Each row is a point on a tangle of strands that fork and nearly touch. The rows are in no order.
In the rows, zero is written as 128.
Two points are linked if the straight distance between their rows is under 165. Some points are linked to none.
tugu: [103 126 136 125 160 102 126 181  88 150 199 155 105 122 133 150 110  60
 157 156 124 122 120  82 126 171 218 114 154 105 144  76 107 172 102 167
 116 135  57 173 116  87 131  85  88 103]
Sabe: [165 183 151 164 109 129  74 148  92 127 160 110 113 103 121 195  96 149
 133 188 102  84  91 140 112  52  68  90 105  99  98 156 132 150 143 105
 115 115 123  80 142 146 177 155 119 128]
vede: [147 157 132 137 114  84 137 111  91 126 142 107 105 158 136 142 181  73
 126  75 101 140  91 115 101 123 147 107 128 117 119 141  57 134 108 149
 143 120 106 197 129  92 113  61 131 126]
lapo: [145 176 138 106 130  98  95 137 113 133  99 138 111 140 109 126 160 183
  84  59 119 158 160 163 108 128  93 155 144 132  84 124 103 106 139 109
 119  88 122 133 125  80 140 119 116 162]
dite: [127 188 131 146 132  95  86 158  95 122 104 148  84 123 101 113 121 172
  95  87 135 145 131 148 128 169 109 138 127 120 102 102 129 125 139  83
 111  91 126 128 118 108 161 155 109 174]
Kavul: [107 109 136 126 182 113 133  90 150 110 124 117 151 139  86 116 131  86
  92 135 150  83  99 127 123 133 111 141 130 135 156 117 121 126 138 119
 112 116 155 119 163 155 124 139 104 128]
figo: [120 162 157 124 213  72 116 119 127 100 113 161  98 142  97 141 135 126
 115 107 149 162 119 116 160 202 106 169 127 135 118 104 132  81 131  54
  71 106 136 126  92 161 127 158  95 159]
pif: [118 127 207 156 121 128 122 157 178 169 132 150 105  38 149 149 125 182
 188  98  85 131 152 144 203 127  97 131 131 138 100 160  79 141 114 164
 115 118 131 156 138 139 183 138  92 142]
kir: [107 175  77 141 110 112  79 109  57 118 104 122  67 168 107 119 115 139
 106 103 142 172 118 114 131 180 122  94 125  84 116 128 123 131 129 119
 123 142 140 170 138 101  87 118 148 112]
Kagut: [111  89 137  56 142 143 168 117 158  78 135 157 175 159 118 119 132 113
  93 188 162 117 145 152 104 144 173 127 180 125 126  47 173 104 153 119
 141 151  98  86 138  90  82 169 119  92]
sar: [140 141 146 112 178  93 122 124 106 135 152 120 118 164 125 188 164  94
 136 142 121 139 135 101 120 107 129 146 137  86 133 157 108 119 117 169
 105 151  98 126 126 129 113  87 113  86]
Lokeg: [117 107 108 183 122 120 120 132 169 139 141  93  98 120 142 109 135 156
 134 154 159  59  73 154  87 141 138  61 129 135 104  69 107 167 183 151
 151 115 128 174 192  89  93 140  89  90]
Falo: [135  81 169 128 107 156 147 130 160 109 150 139 193 120  85 117  91 109
  97 104  67  73 124 143 134 128 160 120 176 160 146  91 110 141 108 122
 154 135 136 154 131 129 173 140 144 187]
Dav: [134 103 218 127 162 130 107 153 125 162 178 130 140  72  80 180 123 100
 165 114  79 115 138 140 170 128 126 179 148 132 108 141 104 135  89 135
 101  92  84 114 115 136 141 132  72 155]
pokim: [183 159 183 116 172  73 134 130 164 118 147 147 158 156 171 171 159 167
 136 116 125 132 117 121 112  82 116 117 128 123  97 123  75  73 178 105
  84 141 118 135  98 149 193 119 120 122]
Mog: [128 128 150 141  65 165  98 134  64 140  92 146 156  90 179 144 126 155
 119 103 144 172 110 123 140  71 173 151 119 109 124 147  98 125 120 105
 102 182 131  73  95 141 155 113 180 112]
fegi: [ 87 137  93 135 119 142  99  68  90  93  85 122  97 163 120  90 121 154
  87  93 186 165 113 137 119 172 129 110 113 114 133 130 114 122 147 106
 130 162 179 158 143 104  64 129 164  94]
karu: [110 102 123 116 165 143 123  87 179 136 114  96 134 143  75 132  98 115
 141 164 110  98 144 120 164 106  42 137 122 123 156 175 158 124 108 167
 142 111 183 110 156 180 113 141 127 143]
zagit: [156  83 132 137 111 134 136 138 180 132 126 108 100 144 119 117 146 149
 158  90 117 110 122 144 123 166 143 122 176 166  71  91 132 119 114 128
 165 108 121 167 103 120  55 107 136 157]
zevit: [150 100 192 140 123 158  97 129 116 155 177 107 138  73  67 187  97  89
 174 148  64  90 106 152 148 100 108 163 162 120  81 140 137 141 106 106
 114  74  95  97 119 153 110 144  76 152]
kogu: [153  99 109  77 100 180 150  95 136 100 105 136 184 144 137 138 126 144
 127 179 129  99 130 131  97  71 125 136 138 157 110 101 195  88 153  98
 139 155 131  42  68 164 111 151 171 129]
nufak: [101 135 177 143 204  87 103 107 157  96 118 146  98 149  83 114 103 126
 123  76 146 144 101 106 155 206 127 140 139 132 123 102 107  78 113  58
  99 128 172 177  87 165 113 151 105 156]
tuzo: [152 110 105 133 130 143 108 132  92 107 100 141 118 131 134 138 143 128
 144 153 166 134  88 129  98 120 161 147 127 129  69  83 182 104 137  62
 106 123 102  72  64 139  61 131 134 118]
kadal: [150 158 133  70 117 106 135  90  62  88 150 130 163 194 161 154 178  92
  74 133 137 141 118 146  83  66 143 120 122 117 137 124  83 105 146 115
 133 152  89 108 134  74 123  92 144  96]
vuzo: [104 165 151 110 109 126 122 120  38 104 137 168 171 101 114 121 108 100
  46  87 123 166 152 134 156 131 141 194 127 133 180 148  92 130 102 109
 106 155 159 108 136 130 201 118 144 159]
nese: [ 71  87 142 104 182 124 132 152 159 116 136 143 122 152 100 151 103 103
 145 182 143 125 148 108 150 159 184 132 153  90 149  93 140 140 121 179
 125 171 121 143 156  98  91 135  94  58]
sufer: [158 155  93 126  65 140 153 144 139 170 131  89 108 127 180  94 147 150
 143 104 102 122 163 136  93 112 126  69 114 152 157 176 131 171 130 173
 187  97  91 162 156  79 116 102 162 139]
fel: [133 121 157 150 149 113 154 110 187 158 122 106 137 118 140 127 160 129
 152  73 120 103 121 120 148 121 111 125 115 132 135 170  60 124 123 166
 124 126 159 172 145 151 162  97 118 130]
koli: [109  61 169 121 145 135 163 128 165 115 130 165 200 110 109 100 125 109
  90  97 119  93 123 146 142 152 184 141 161 150 157  72  95 131 139 130
 119 148 126 148 144 126 160 142 121 152]
dud: [122 152 114 121 129 120 118 142  91  96 132 164 116 153 124 153 104 125
 117 124 125 190 151  89 148 162 153 141 140 104 137 135 152 101 107 113
 107 187 146 146  74 162 144 117 173 129]
beb: [132 127  87 158 139 122 130 204 159 129 157 156 106  98 143 100  96 165
 152 169 132 126 119 121 108 177 167 111 129 161 101  57 194 135 150  87
 136  93 111 132  80 142 169 170  84 152]
Gak: [147 108 126 110 157 129 147  77 161 126 135  96 167 146  89 143 134  84
 120 143 107  79 118 119 118  94  71 142 135 150 146 160 130 118 117 134
 128 111 158 108 140 178 121 122 133 147]
ropa: [147 146 120 115 100 140 108 135 109 160  88 120 106 113 143 112 162 203
 116  82 132 174 170 160 119 108 105 150 131 130  95 156 129 123 133 135
 127 111 116 100 112  95 103 117 149 138]
gug: [189 105 166 122 113 136 117 152 156 119 139 133 155 128 138 165 127 173
 136 125  85 108 122 146 103  83 134 121 181 137  73 100 134 101 137  99
 136 126 111 115  78 132 120 126 151 162]
vule: [138 127 133 154  93 161 108 105 100 152  80 119 119  87 175 145 157 148
 156 109 159 170 101 124 150  76 111 153  92 115 102 197 103 121 116 104
  92 145 125  73 103 168 113 121 174  97]
vinar: [165 149 167 127 114 105 148 166 117 176 159 101 138  80 159 107 149 104
 122  85  88  90 121 140  97 119 148 123 120 168 169 150 134 154 148 148
 143  50  87 143 149 100 172 113  90 181]
Kap: [139 107 153 140 117 114  88 141 155 125 114 119  86 152 110 135 147 169
 132  99 127 120 107 157 103 154 139 110 176 125  61  74 108 128 130 121
 152 111 117 168 136  74  54 113 120 125]
Nugil: [120 150  90 117 106 124 174 100 154 109 121 107 154 154 138  75 114 134
  93 115 140 112 156 129 132 112  88 118  77 142 178 189 108 124 135 135
 131 157 207 151 165 175 203 131 183 137]
Bap: [142 102  78  88 131 138 190 152 132 134 149 126 137 159 181 127 125  79
 171 187 137 154 157  83 101 124 172 124 111 130 169 152 193 125 121 139
 128 149  81 111  98 146 105 120 155  97]
gele: [180 129 158 139 123 128 141 114 141 170 115 103 132 111 189 166 163 145
 171 128 126 137 115 121 117  59  94 131  95 126 112 205 119 105 141 119
  94 126 110 100 105 167 118 111 154 114]
bavo: [123 122  97 143 170 114 148 154 181 133 128 136  82 108 133 102 121 151
 174 125 130 149 161 119 180 195  98 137 104 159 127 132 170 127 117 139
 147  96 142 132  95 164 154 149  95 175]
lan: [163 177 123 112  93 107 164 147 117 154 142  98 134 120 188  90 152 122
 109 103 113 105 141 140  81 107 143  87  94 162 179 158 130 157 159 145
 158  77  85 151 168  89 182 121 130 149]
lok: [ 84 174 108 146 129 114  96 139  72  88 108 159 101 124 104  84  90 146
  68 102 163 153 121 136 143 193 126 133 109 127 153  98 150 124 145  71
 114 137 169 131 118 130 171 173 135 159]
sav: [101 117  78  94 132 141 139  60 124 107  77 115 134 172 147 103 155 157
 100 121 217 147 132 146 114 131 114 134  87 135 140 142 117 110 162 125
 110 176 179 111 162 123  74 122 166  73]
rava: [148 151 112  98 141  84 158 171 115 184 118 130  96 129 223 142 173 124
 169 141 153 185 149  90 116 141 145 143  82 121 169 167 169 116 160 167
  86 133  79 125 105 114 137 110 134 106]
Gali: [101  91  99 105 133 173 143  69 162 137 103  94 129 131  61  93 116  99
 134 144 112 111 159 129 161 140  68 143 143 137 156 163 170 151 112 182
 181  95 154 106 161 148  63 119 132 138]
Zasil: [ 99 103 101 109 113 173 120  81 132 149  93  99 128 127  94 116 140 140
 114 154 131 129 170 154 143 110  75 140 141 116 140 157 149 159 128 189
 164 110 146  94 185 101  48 119 132  98]
Fid: [107 107  81 151 157 119 143 142 190 131 139 102  96 124 128  79 126 165
 147 175 182  74 100 152  90 170 141  83 119 143 114  60 159 150 207 139
 145  96 134 155 174 110 106 170  64  89]
mol: [106 139 157  95 116 150 120 151 116 118 162 136 177 101  59 131  82 117
  85 174  58  77 170 150 132  97 125 133 178 123 159 114 154 161 108 164
 157 100 112 103 170 101 184 163  98 154]
Ronu: [152 152  88 114  98 135 152 179 145 158 172 100  92 135 160 123  95 134
 171 156  77 106 178 106 116 107 120  72 124 140 155 167 164 168 106 186
 190 106 102 153 125 123 144 109 145 144]
lerut: [114  62 189 159 141 114 150 128 143 135 152 153 181 135 145 141 145  84
 114 137 136  74  70 127 137 117 198 122 153 101 144  63  49 143 170 157
 108 171 104 158 181  91 142 117  92  83]
Vodir: [135 138  89 157 102 148 116 173 134 107 129 145 117 108  91  94  63 148
 129 150  97 115 139 132 128 158 142 119 141 150 118  94 204 141 117  94
 165  92 135 117  92 153 159 167 127 185]
bavuk: [108  71 110 199 117 176 129 130 129 136 108 137 156  70 123 100 106 101
 142 153 150  84  55 120 134 140 171 128 109 144 119  90 153 159 139  93
 123 119 140  97 123 160 141 168 104 125]
Zevu: [126 125  95 131 160 101 167 163 161 154 114 155  87 110 184 103 151 141
 179  92 147 189 162  90 160 198 137 145  95 155 141 141 156 106 123 132
 110 140 120 150  57 161 152 127 130 154]
pilis: [119 117  99 153 176 116 120 166 169 128 149 131  95 115 129 119 124 168
 153 176 163 116 107 135 110 174 145 114 127 143  93  63 188 128 178 102
 123  92 121 131 116 134 116 171  59 115]
kuv: [154 134  87 129  85 160 114 172 118 130  94 151 112 109 121 103  98 178
 145 140 108 160 169 140 123 135 119 152 139 142  83 113 222 115 120  89
 155  96 113  82  64 135 123 157 140 174]
Fomar: [ 99 149 151 129 157  99 115 169  99 110 173 155 112 130  84 139  97  78
 104 118 105 114 127 107 140 181 194 120 161 105 148  83 107 157 103 140
 132 137 102 174 139 103 158 112  94 126]
miru: [116  93 144 149  98 120  90 159 104 140 124 141  70 142  97 139 132 108
 143 122 136 131 102 137 117 175 184 125 182 109  70  59 107 145  88 126
 149 119  80 182 138  63  22  88 118 114]
Rupi: [ 90  91 138 157 171 136 104  69 165 137  73 110  88 123  88  92 138 120
 136  76 167 153  97 126 178 176  89 149 115 118 128 155 108 123 111 112
 116 100 168 135 138 164  52 121 126 125]
ses: [145 114  67 130 124 145 124 177 112 124 115 170 118 126 152 124 114 142
 155 172 130 189 158 104 123 151 144 153 123 138 113 118 232 116 113  94
 126 139 107  74  45 144 125 153 130 126]
Geb: [118 157  99 124 144 105 130 137 138  84 137 134 104 182 125 139  85 128
 128 168 140 141 129  90 126 142 128 101 108  97 150 139 156 113 134 125
 115 185 169 150 113 179 163 147 169 106]
musi: [184 192 174 114 160  67 128 122 126 132 145 131 104 150 159 185 179 145
 152  86 103 173 132  95 123 114 101 131 127 120  95 156  79  81 124 112
  86 118  99 148  82 144 154  98 119 135]
Bul: [132 154  93 132 141  95 160 151 120 159  89 145  95 113 216 110 174 150
 168 118 174 209 157 104 134 164 116 154  69 138 158 161 156 107 158 126
  85 146 118 104  84 144 162 146 138 130]
gefa: [124 162 102 148  85 152  81  57  84 125  84  93 120 144 123 123 118 147
 102  92 152 143  91 137 132  84  70 120  85 123 126 195  84 138 118 114
 126 142 198 107 155 160 128 112 188 123]
funa: [118 133  95 106  84 169 130  88  94 139  93 109 145 126 136 111 151 149
  96 112 148 150 164 164 125 108 118 144 130 134 136 153 122 149 118 142
 156 127 129  95 162  89  71 108 158 110]
Sem: [106 117  54 116 103 155 165 145 140 121 119 155 103 135 155  90 110 149
 138 106 136 186 183 108 153 187 161 113 125 137 144 149 166 130 102 139
 161 167 135 171  89 142 103 113 189 131]
bub: [131 151  68 165  41 165 143 136  76 141 114 128 119 106 179  75 108 133
 116  85 135 158 129 121 118 144 168  97 101 146 151 152 129 161 108  97
 157 141 123 156 116 127 126 107 209 157]
Tobu: [ 88 154 114  87 145 128  90 115 112 124  83 142 126 109 109  91 144 185
  67 115 185 136 148 167 121 123  85 151 105 151 135  91 139 122 169 117
 110 113 154  73 165  99 135 167  93 127]
pizom: [149 146  91 104 112 103 173 181 128 169 152 117 113 145 217 126 125 106
 175 190 139 140 142  82  98 105 154 106  73 119 179 166 176 138 156 162
 106 136  90 127 129 124 152 113 155  91]
bizut: [103 171 102 113 126 115 125  90 107 138 114 106 133 131 111  93 148 117
  63  84 130 138 156 147 128 115  64 144 103 141 166 166  87 151 127 154
 138  98 160 133 200 112 164 111 122 137]
nez: [117 107 181  94 139 128 137 131 181 146 118 140 188  99 111 115 152 152
  81  70  74 109 166 160 132  95 105 151 164 155 137 122  81 122 128 165
 139 106 141 152 159  93 181 117 106 166]
rul: [161 146 100 148 116 133 104  68 120 119  97  88 116 159 118 130 151 132
 125 102 138 122  87 136 112  86  60 116 102 133  98 185 111 122 115 100
 129 107 161 108 125 171  93 109 179 149]
nug: [142 148 170 135 142  96 114 118 168 114 121 134 156 169 143 161 127 162
 134 129 133 119 107 111 120  85 126  95 130  85 120 112  70  97 174 146
  91 180 166 160 147 130 190 124 131  89]
nar: [ 48  85 189 146 181 134  86 133 184 157  95 145 109  76  89 119 114 183
 139 145 137 128 139 158 179 152  91 141 140  98 132 109 128 133 137 169
 123 112 156 130 171  93 107 175  50 102]
fugu: [169 131 172 159 135 131  86 141  87 112 185 113 132 127  74 194  81  72
 154 174  79  85  71 116 123  92 133 139 153 107  89 126 133 130  94  73
 111  93 101 100 111 174 121 130 118 160]
pap: [ 98 181  56 126 109 113 102 147  81 129 138 138  61 160 127 134  99 139
 130 146 128 181 155  90 143 182 121  84 124  82 141 130 144 149 120 163
 133 155 125 161 132 110 123 121 150  96]
vive: [136 172 127 123  83 130 110 149  69  92 152 174 135 149 151 156  84 137
 109 135 129 190 145  88 125 122 186  99 156  84 145 109 116 122 121 134
 108 204 140 165  99 130 169  99 182  97]
Kifi: [154 145  80 140  98 139 115 133  51 105 119 133 108 131 118 113 123  98
 125 157 151  97  89 130  84 129 160 128 114 136  91  68 188 124 136  54
 137 100  91  85  87 131  87 141 127 149]
Giv: [132  99 121 137 182 103 163  82 146 129 111 113 144 125 136 103 190 100
 112 119 189  89  88 138 100 133 134 148 107 148 130 101 108 114 165 114
  96 116 128 115 145 139  96 119  99 109]
lobu: [120 156 165 155  79 135 108 156  78 144  99 167 137  74 181 142 125 155
 141 104 141 221 136 103 158 115 164 156 127 102 141 141 100 126 109 134
  78 181 135 106  90 143 189 121 159 119]
lis: [143 103  68 111 137 142 166 148 142 109 136 139 140 148 135 122 106 107
 157 198 123 140 154  98 114 130 143 140 119 134 141 137 220 118 122 120
 137 141 120  87  79 174 131 153 133 114]
verak: [176  73 156 123 127 168 159 100 150 151 107 121 174 105 174 175 148 131
 176 152 125 121 106 119 123  52 105 149 113 132 104 174 155  87 139 104
  89 143 113  69  75 181 100 134 155 118]
rovub: [ 97 153 129  83 135 123 134  85  75  94 141 139 176 138  91 113 126  70
  36  80 124 147 149 131 135 127 103 176 130 145 178 159  91 124 102 110
 125 125 170 140 173 123 158 105 142 141]
tiko: [135 111  98 210  96 121 111 110 158 147 125  85  78 119 151  96 152 147
 148 117 166  83  38 145  90 137 127  59 103 140  81 107  77 170 158 142
 147 117 139 182 176 111  83 116 130  99]
kudep: [164  90 137 104 114 152 128 138 138  94 118 146 172 157 146 165 116 162
 124 159 114 126 133 128 106  73 152 126 162 127  98 104 161  95 140 105
 125 176 121  86  69 147 117 131 180 131]
rugo: [ 70  90 158 148 181 124 112 163 166 137 116 153 128 106 106 144 109 136
 156 182 139 132 132 125 175 154 131 154 123 101 144 110 152 128 130 161
 110 148 145 116 146 121 144 168  66  95]
ruze: [121 113 190 155 152  98 122 126 150 120 127 156 170 143 146 142 130 138
 111 122 145  83  73 121 130 100 170 110 140  82 125  67  54 120 187 131
  91 170 145 158 164 112 189 133 100  89]
ket: [122  94 117 152 147 150 145 147 189 158 146 115 108  75 116 105 105 144
 202 149 102 112 164 135 192 156  80 126 108 160 119 151 180 141 116 173
 172  85 146 124 118 164 155 146  76 169]
zupos: [129 184 120 163 106 135  86 154  61 122 154 113 125 120 116 164  91 112
 106 209 126  73  94 127 110  59  98 100  87  91 153 141 139 168 142 128
 121 130 130  71 167 135 196 154 114 106]
Dukem: [155  84 114 148 120 177 128 108 148 150 120 126 139  91 145 170 124 134
 187 194 125 114 100 129 119  80  97 128 118 123  71 147 194 119 147 102
 121 123 128  60  87 169  85 156 110  92]
Sulo: [ 77 119 172 108 172 111  86 139 156 111 139 116  81 175  79 135  93 129
 136 108 108 116 151 121 152 170 142  96 192 107 120  91 108 145  93 176
 177 145 139 199 140  57  67 113  90 101]
vud: [109 194  42 116  75 131 150 118  70 153 148 117  94 141 176 105 127 130
 123 114 145 188 168 105 132 171 142  82 106  83 174 171 105 154 115 168
 149 155 114 178 163  84 133 108 163  93]
gam: [108  60 154 120 165 119 167 134 177 129 149 133 156 151 135 139 148  96
 142 165 148  85 111 123 133 146 187 127 151 111 141  72  98 129 153 170
 116 171 107 152 172  99  99 121  93  72]
Sibiv: [128 148 109  75 126 135 133 103 108 113 111 139 160 116 129  80 160 145
  67 100 163 101 143 163  89 110 121 146 116 175 133  81 139 108 163  89
 125 102 132  74 133 118 141 141 117 147]
zosir: [124 113  97 129 152 133 142 103  84  96 127 139 128 160 106 145 126  65
 120 111 139 169 124  87 151 166 150 164 117 114 145 171 149 102  93 101
  98 172 142 130  76 187  88 102 177 134]
rukot: [117  97 143 159 113 133 111 154  77 151 162 130 105 113 103 141 133  55
 149 137 117 119  98 114 121 154 200 132 154 109 120  93  98 179  81 151
 135 126  63 152 143  80  60  83 114 114]
kulal: [133 126 121  30  96 168 147  89 124 101 122 152 191 139 141 110 146 149
  89 156 142  82 136 151  85  71 123 137 133 168 135  66 155  86 174  96
 138 141 125  42 122 136 138 159 143 134]
Zatig: [134 164 151 168 159 109  66 120  91 105 147 105  90 156  68 166  79 103
 129 168 114  99  68 115 127 118  95 124 130 101 108 128 138 124 104  60
 115  88 135 114 121 165 104 152 110 150]
Sisu: [139 116  92 178  90 115 153 107 175 133 131  94  98 153 151  96 162 126
 140  96 138 102  82 128 105 153 137  63 114 158 113 117  73 154 131 152
 172 137 135 208 151 113  94  89 155 115]
Luz: [146 113 153  91 163 121 154 138 124 162 157 104 141 139 126 178 145  80
 161 156  95 123 169 108 135  87 111 162 123 113 167 197 142 125 105 191
 119 134  97  98 123 136 119 102 114 115]
Zit: [122 132 183 156 132 117 145 161 152 169 117 152 124  48 169 135 150 149
 179 127 110 154 155 133 170 127  95 159  95 138 149 173 111 132 126 148
  98 120 122 109 128 141 186 148 101 144]
punil: [148 103  93 112 117 158 150 163 158 154 174 101 117 129 128 151  82 113
 201 197  70  98 173 102 135  96 108 104 135 130 134 167 199 151 100 201
 180 124 115 122 105 151 118 120 123 124]
rav: [155  78 142 153 107 153 114 114 181 124  94 112 110 124 101 123 117 141
 171  79 118 121  99 137 149 148 118 141 160 155  69 135 126 105  92  79
 139  97 150 147  88 179  62 127 167 176]
Fodor: [ 97 123 105 111 122 137 168 149 136 124 114 144 149 120 151  97 126 142
 111 151 153 147 175 137 133 134 169 139 119 119 164 125 138 133 140 150
 128 160 123 119 151 114 148 138 135  95]
Fopu: [ 99 108 125 195 149 139 118 130 163 110 119 123 138 106 105 102  70 129
 126 155 144  74  63 121 141 149 138 104 112 140 143  94 146 139 141  80
 126 114 174 133 131 182 168 184 111 149]
Lop: [144 153 127 168 129 136  75 135 115 120 128 111  97 119 110 156  95 158
 140 168 127 110  88 135 121 100  89 100 113 108  90 136 151 141 138  93
 123  96 135  95 128 149 115 160 122 122]
rof: [118 157  90 106  97 135 141 128 104 125 149 127 113 154 118 112 147  97
 100  92 117 145 171 154 123 181 150 107 164 107 137 120 116 140  87 136
 186 115  86 177 163  45  78 107 142 141]
rukup: [133 166 124 117 122 105 120 106 165  94 104 121 130 192 140 134 105 179
 137 135 159 157 136 103 119 108 108  93  99  94 136 151 104  84 163 147
  84 209 206 162 136 150 168 135 171  83]
Derit: [102 131  89 100  99 140 168 158 146 117 115 158 132 117 158  83 108 182
 117 116 121 188 215 138 148 160 156 138 128 147 156 148 169 117 115 149
 152 161 140 140 105 133 160 144 168 146]
Bulor: [132 145 141 115 185 107 132 124 128 113 103 161 135 107 115 130 149 133
 110 124 151 160 145 131 150 156  91 190 114 157 126 118 154  91 128  73
  76 104 125  72  87 165 147 161 111 168]
dum: [ 98 165 160 132  93 126 110 136  85 115  99 165 155  79 146 125 111 173
  95 103 134 194 168 147 167 134 122 183 121 128 163 143 105 127 111 131
 102 174 181  97 120 134 220 143 155 163]
Vizig: [130  89 114 164 120 165 143 145 175 174 149 102 121  90 128 145  86 114
 211 179  83  96 146 114 182 100  77 117  94 120 136 187 166 152 101 191
 157 124 152 124 137 170 154 133 106 138]
Balo: [123 123 153 131 156 129 142 128 140 144 106 155 151  64 126 127 148 133
 144 153 131 151 155 144 159 126  64 189 103 150 143 153 154 119 128 123
  95 101 136  60 123 158 158 165  96 154]
Dito: [134 108 110 103 112 164 139 156 121 155 140 114 130 138 128 165 108 115
 175 177  76 157 193 102 150  85 117 139 135 113 153 202 180 145  78 197
 157 153 108  94 105 144 105 105 154 115]
leki: [132 103 169 117 112 129 128 122 155 101 176 109 144 180  79 165 131  67
 100 148  97  98 114 143 128 143 152  96 185 130 124  82  96 131  84 157
 187 137  87 170 164  54  70 104 118 115]
val: [163 130 158 127 114 127 122 147 147 108 137 126 160 137  99 134 108 138
 101 102  76  91 129 148 109 109 136 125 172 150 108 105 123 118 116  97
 146 106 134 138 106 134 159 126 144 189]
mames: [109 152 121 110 135  97 148 103  84 130 130 126 116 153 123 121 187  80
  94  62 117 155 143 127 124 166 149 134 139 115 147 142  74 129 109 151
 137 121 100 183 149  69 105  75 114 114]
Sesef: [168 183 153 132 179  57 133 110 109 153 151 117  90 148 170 182 198 111
 168 117 148 163 105  81 116 119 114 126 103  93 116 153  74  95 140 145
  66 132  95 155 113 137 131  93  92  87]
Fipob: [ 67 121 145 105 182 117  99 119 159 130  91 135 119 117  79  91 128 171
  83 128 158 138 160 154 142 148  84 153 144 126 148 102 142 124 147 149
 123 103 154 110 169  94 106 167  74 119]
geg: [153 100 173 114 107 126 141 113 111 141 163 108 159 130  74 137 157  56
 111 119  82  86 126 151 107 123 136 152 172 151 127 109 102 139  96 153
 162  93  75 132 154  71  77  95  98 146]
Keniz: [122 110  90 172 109 153 133 151  84 136 128 135 122  83 115  90 119  84
 133 150 140 109  94 124 107 153 182 138 122 137 125  83 173 165 129 101
 138  90  88  96 120 115 101 140  99 125]
keme: [127  91 166 154 166 140 104 111 212 121 115 117 116 144 134 162  97 190
 179 148 120 115  88 120 144 125 115  95 144 132  76 115 124  93 137  92
 113 140 161 156  98 176  87 158 141 119]
fufu: [127 112 189 119 137 127 129 119 203 148  99 142 164 114 139 145 155 191
 120  75  95 127 150 145 146  92 105 135 154 125 109 148  69 105 132 164
 120 142 160 166 138 120 177 118 132 143]
mirup: [127 115 197 139 157 129 108 183 153 160 173 130 112  72 115 158 101 137
 191  98  89 124 147 121 192 151 144 139 162 146  78 131 101 147  84 156
 129 112 107 166 106 129 157 121  88 158]
Buv: [159  82 134 146 111 155 110 125 142 123  89 134 120 107 129 139 137 145
 172 112 141 149  95 133 129 122 145 159 152 133  53 123 147 103 113  69
 110 119 113  99  69 158  49 129 162 133]
Lezo: [148 157 122  99  94 123 132 130  88  81 158 151 152 181 169 150 123 129
 103 143 136 153 130 118  92  98 178  88 149  98 129 108 102 120 143 116
 137 192 105 142 118 103 138  99 181  93]
Ter: [138 148 114  56 148  88 167  91 109  98 137 120 153 193 170 122 203 113
  82 124 175 127 126 151  65  86 126 117  98 131 133 117  78 100 177 129
 115 135  98 118 163  69 126 107 116  83]
mot: [122 178  59  96  76 152 153 115  86 125 174 105 130 156 145 108 131  94
  98 116 128 159 175 150 109 155 137  97 139  90 165 168 122 149  85 145
 201 126 107 158 172  61 114 122 174 136]
liki: [147 131 119 158 121  94 134  90 148 107 155  77 105 191 117 152 156  75
 135 103 104  95  67 118 110 123 116  83 126 142 110 140  69 135 103 149
 169 129 147 204 139 127 101  72 148 130]
datuz: [102 162 120 144  94 145  85 103  73  90  88 154 125 112 130  91 107 167
  69  70 175 147  99 145 132 144 139 136  90 145 131 117 110 116 141  59
 108 154 196 116 114 146 163 141 170 149]
neba: [120 134 111 137 103 154 141 125  95 127 136 108 162 137 133 136 105  98
 117 199 130  72 118 123 123  61 127 120  97  98 168 144 136 153 138 141
 124 155 133  84 173 137 168 139 133  96]
bod: [104 115 181 101 144 120 119 152 133  88 192 147 156 163  76 160  90  62
 105 135  82  96 134 124 140 155 193 101 190 104 152  82  88 157  89 159
 164 152 101 178 167  73 146 115 109 117]
pirol: [147 159 101 111 117 118 122  74 113 134 108  80 135 153 113 118 180 120
  90  77 113 131 133 150  93  73  38 133 108 151 113 179  89 128 127 138
 147  78 143 127 161 111 111  90 146 152]
les: [ 94  84 156  77 139 136 182 112 190 117 116 156 208 112 123  78 133 130
  69  97 124  99 167 155 139 123 135 145 151 158 168  98  97 120 141 146
 125 140 158 154 184 112 183 147 122 144]
neso: [103 155  90 165  65 159 107  93  83 130  86 115 127 100 135  83 104 159
  82  78 156 140 120 146 153 119 105 131  83 142 152 172  94 158 120 116
 136 139 199 114 153 153 168 126 181 143]
bega: [151 113 123 181 109 169  84 127 105 126 136 131 117  82 117 161  89 105
 178 191 124 108  58 120 135 100 112 130 110 125  68 130 180 138 123  42
 106  88 116  68  97 182 109 166 103 112]
tavo: [156 103 185 110 123 117 157 123 114 160 158 107 179 104 104 108 155  55
 114  71  78  90 124 138 108 130 150 155 142 179 171 134  97 146 113 141
 144  65  84 139 144  99 144 104  98 184]
zitaz: [147 142  97  85 184  70 184 106 141 116 140 108 122 171 156  97 197 122
 101 130 182  99 123 142  63 125 122 122  90 138 134 110 114 110 189 130
 105 105 103 131 164 104 130 130  83  95]

A fork is a point with three links, a tip a point with one. Leave the first point through the second and follow the links. Name the first fork or tip that comes.
tiko; Lokeg => punil
lok; datuz => Lop
punil; Ronu => Fopu
rovub; bizut => dud

Follow the links from the first point to the second, and from the first to the third. Name the last point that the two ways share.
rugo; ses; Ter => nug
bod; bavo; Giv => punil
nese; beb; lapo => nug
Ter; sufer; pizom => punil
neba; mirup; dite => Lop

A fork is a point with three links. Follow the links from the first point to the second and name the forks in between, in order.
Bulor; dum => Lop
Geb; Giv => dud
sar; Tobu => nug
Gali; lerut => dud, nug
tavo; pilis => punil

Name the points in between on the shortest way along the links from the first point to the second, in order.
Zevu; rof => Bul, rava, pizom, Bap, lis, ses, kuv, Vodir, beb, pilis, Fid, Lokeg, tiko, Sisu, liki, vede, mames
Zatig; gefa => Lop, bega, Dukem, verak, gele, vule, Mog, lobu, dum, vuzo, rovub, bizut, pirol, rul
ropa; musi => funa, Zasil, Gali, karu, Gak, Kavul, Giv, zitaz, Ter, kadal, Lezo, vive, dud, Geb, rukup, nug, pokim
Kifi; tavo => tuzo, Buv, rav, zagit, Kap, miru, rukot, tugu, Fomar, bod, leki, geg
